The views of a scene show one set of named points, each view turned or mirrored, shifted and resized as a whole, with a little noise and some points left out.
(in the rows, 128 means zero)

Scene 1
View 1
J237: [128 102 120 111 143 117 154 120 136 141 135 165 143 108 146 102]
J686: [107  74 111 120 135  86 120 114 144 151 141 145 102  79 128 101]
J556: [150 188 114 151 141  89 143  96 119  99 151 152 151 123 102 117]
J829: [132 123 127 132 138  95 155 123 117 124 141 163 148 110 119 116]
J37: [150 181 118 134 145 109 157 101 125 109 143 160 167 132 119 113]
J707: [154 173 126 125 151 123 177 113 124 115 134 176 178 143 136 116]
J9: [130 114 127 121 141 111 164 127 120 130 134 170 150 118 131 114]
J205: [178 252 105 131 156 130 162  76 140  95 144 159 190 161 129 105]
J429: [124 126 116 137 137  87 134 111 130 125 146 150 127  96 110 109]
J530: [127 109 137 142 133  86 164 136 103 120 143 168 150 108 110 127]
J931: [135 116 134 119 141 114 174 133 116 131 134 177 163 124 138 115]
J563: [125 124 102 119 145 101 120  94 153 140 141 139 118  98 131  96]
View 2
J556: [156 135 136 168 104 158 146 141 143 115 119 136 123 122 125 177]
J931: [152 151 144 133 106 109 108 143 154 129 123 115 155 147  87 127]
J563: [156 129 135 133 110 129 146 107 125 151 168 127 119 155 143 130]
J429: [152 141 145 149 119 134 133 111 132 132 167 129 131 146 117 149]
J237: [154 142 139 123 106 107 122 121 144 147 145 117 142 155 111 109]
J37: [155 135 129 144  94 135 137 145 154 133 109 128 125 133 128 142]
J829: [155 149 145 149 114 125 123 130 143 127 144 121 145 144  98 143]
J9: [152 147 139 129 105 105 112 139 158 137 120 114 152 147  96 117]
J707: [157 142 128 143  89 129 124 163 167 126  84 124 136 126 113 139]
J205: [162 118 111 158  67 164 158 178 176 121  51 142 101 102 156 160]
J686: [153 143 150 127 125 109 125  96 123 150 188 119 140 165 111 121]
J530: [150 158 153 152 119 123 111 131 143 119 148 120 157 146  76 149]
View 3
J530: [118 101 157 104 103 108 140  96 156 124 184 163 160 100  94 119]
J563: [157  92 100 121  89 143 143 122 175 109 181 126 133 103 108 132]
J829: [111 102 146 101 113 110 143 105 156 126 185 156 149  96  98 125]
J931: [ 96 101 163 122  94 102 147 100 140 111 179 177 165 112  95 117]
J37: [ 77 100 121 131 133  97 163 135 141 113 184 159 116  88 107 146]
J237: [132  95 138 127  71 126 141 101 150 101 171 157 164 123  99 115]
J707: [ 61  94 139 145 112  88 170 130 124 103 181 179 125 103 105 140]
J429: [142 103 125 100 114 126 137 110 175 133 185 135 140  90 100 127]
J205: [ 33  94  84 166 146  80 191 181 116  93 186 166  71  81 117 170]
J9: [108 100 154 116  94 108 146 103 146 114 179 165 159 111  97 121]
View 4
J686: [ 94 132 141 141 160 158 143 145 106 180 138 131  95 130 140 119]
J530: [138 139 168 133 141 177 141 120 113 136 109  80  83 148 144 140]
J707: [172 177 172 128 141 117 128 101 142  85 139  82 126 139 142 126]
J931: [133 171 166 124 157 159 137 105 124 122 131  92 105 140 140 147]
J9: [127 160 158 130 156 154 135 117 119 133 131  98 102 140 141 136]
J429: [132 116 155 145 132 140 133 144 120 153 126 103 100 133 144 104]
J563: [121 123 140 147 144 117 131 147 123 161 149 132 114 122 143  95]
J556: [179 119 173 143 105 110 125 130 138 107 126  74 111 138 149  92]
J37: [172 150 172 136 126 110 124 119 140 101 134  83 120 136 147 105]
J237: [115 161 147 130 168 144 138 122 120 148 143 120 110 133 140 129]
J829: [137 138 163 134 139 153 134 124 121 134 122  93 100 142 143 125]
J205: [213 164 176 136 114  51 111 104 170  53 151  72 154 133 148  86]
View 5
J429: [ 99 141 125 110  95 144 118 152 168 133 129 140 109 130  78 100]
J556: [146  96 154  84 129 177  98 149 162 128 122 197 148 142  92  96]
J9: [116 145 118 107 105 107  83 109 123 117 124 124 111 158  82  97]
J530: [114 145 117 128 103 135  94 115 116  93 139 145  80 155  63  94]
J707: [165 111 149  77 142 121  54  95 113 123 109 160 157 165 106 102]
J931: [110 160 111 117 106  95  77  95 103 112 126 110  93 161  82 103]
J686: [ 69 172  98 122  73 106 119 145 164 133 126  89  92 133  75 109]
J237: [ 87 170 100 116  91  87  91 110 132 125 121  84  99 151  84 105]
J563: [ 91 148 117  92  90 119 121 160 192 159 112 114 139 131  97 114]

Which points are out of place in each view (at most two, in the order of its rows)? Write - if all are in place.
view 1: J686
view 2: J37, J9
view 3: J530
view 4: -
view 5: J931, J237
